Points on a hilly landscape, in no order, each with its height.
A climber steps from a point to whichever of its 5 nearest points has the largest rise for the distance, and stops where none of them is higher. Distance is the straight distance between rows; heights are no part of it.
K_901: [ -6  41 -29 -12   6   0 -10   3  -7]  (h 165)
K_897: [ -7  14  23   5   2 -26   1  12  -8]  (h 225)
K_891: [ 10 -19  28 -19 -15  29  26   8  -4]  (h 754)
K_69: [  5 -13  29 -11 -14  16  24   6   1]  (h 524)
K_964: [ -3  18  22 -12  -5  -3   7  12  -6]  (h 547)
K_640: [  0  29 -67  14  18  -4 -19 -18 -15]  (h 350)
K_580: [  6  20   3 -43  -5  34  18  14 -18]  (h 703)
K_450: [  5   5  23 -25 -10  21  20  11  -7]  (h 700)
K_462: [ 14 -54  24  -1 -17  28  21  -5  23]  (h 318)
K_420: [  8 -64  17  10 -12  21   8 -15  44]  (h 326)
K_591: [ 14 -73   7   6 -11  29   1 -10  51]  (h 257)
K_254: [ -5  24  12 -17  -3   3   6  11  -7]  (h 480)
K_488: [  6  -5 -73  35  14 -10 -23 -37 -35]  (h 19)
K_203: [ 13 -44  24  -8 -17  33  26   1  11]  (h 496)
K_328: [-10   4  31   8   4 -31   1  11  -5]  (h 317)
K_135: [  4  14 -72  25  16  -5 -19 -29 -24]  (h 120)
K_83: [  6 -33  33  -2 -15  18  25  -2  14]  (h 319)
K_926: [-10  36 -23   1  12 -17 -19   8 -11]  (h 221)
K_890: [ -4  38 -15 -19   3   4  -2   9  -9]  (h 200)
K_894: [ -2 -27  45  19  -6 -19  15  -2  14]  (h 423)
K_668: [ -5  42 -25 -31   4  14   0   3 -10]  (h 351)
K_389: [-5  8 31 -9 -4 -3 12 10 -5]  (h 366)
K_977: [-11  -2  35  22   4 -45  -9  11  -3]  (h 298)
K_48: [  3 -50  38  23  -9  -4  15 -15  38]  (h 232)
K_667: [-12   9  24  17   8 -43 -15  16  -8]  (h 209)
K_179: [  0  42 -29 -40   6  28   8   4 -13]  (h 613)
K_259: [ 17 -65  15   1 -12  33  10 -10  36]  (h 283)
K_42: [-13  18   4  13  10 -42 -24  16 -13]  (h 194)
K_162: [  1  38 -59   2  15   4 -10 -11  -9]  (h 177)
K_642: [  7 -60  24   8 -16  24  15 -12  35]  (h 361)
K_463: [-12  31 -27  12  12 -27 -31   6 -13]  (h 374)
K_818: [ -3 -32  47  25  -3 -25  10  -4  18]  (h 386)
K_396: [  5  14   9 -38  -8  32  18  12 -14]  (h 710)
K_236: [-12  16 -15  19  11 -43 -40  11 -18]  (h 370)
K_84: [ -4  10 -61  30  15 -24 -42 -18 -20]  (h 428)
K_718: [ -2  26 -55  18  18 -13 -28 -13 -16]  (h 768)
K_915: [  0  26   5 -32  -3  18  12  10 -11]  (h 681)
K_742: [ 11 -11  21 -31 -13  34  25   9  -9]  (h 722)
K_781: [ -5 -11  38   3  -4 -10  17   3   5]  (h 430)
K_619: [ -7  26   9  -2   4 -18  -8  12  -8]  (h 126)
K_348: [ 19 -68   7  -2 -11  41   9  -5  33]  (h 260)
K_749: [ -6  34 -40  13  15 -20 -29  -2 -13]  (h 418)
K_815: [ -1  46 -40 -29   6  20   1   0 -10]  (h 267)
K_603: [  8 -53  32  16 -12  10  15 -14  36]  (h 652)
K_599: [ -3 -23  48  28   1 -38   5   0  11]  (h 373)
K_684: [ -7  41 -37  -1  12  -6 -16  -3 -11]  (h 574)
K_880: [  5 -31  37   5 -12   4  21  -2  15]  (h 631)
K_920: [ -8  20 -41  21  12 -31 -42   0 -16]  (h 414)
K_972: [ -3  45 -37 -16   8  10  -5  -1 -10]  (h 149)

Two climbers start at each pair of points below. Name the first point that both come to, or write none.
K_254 and K_580 -> K_396
K_83 and K_977 -> K_880
K_179 and K_619 -> K_891
K_462 and K_348 -> none
K_897 and K_668 -> K_891
K_328 and K_389 -> none
K_599 and K_818 -> K_880

For each start below, name the point where the climber stops.
K_259 -> K_603
K_42 -> K_718
K_890 -> K_891
K_815 -> K_891
K_591 -> K_603
K_667 -> K_603
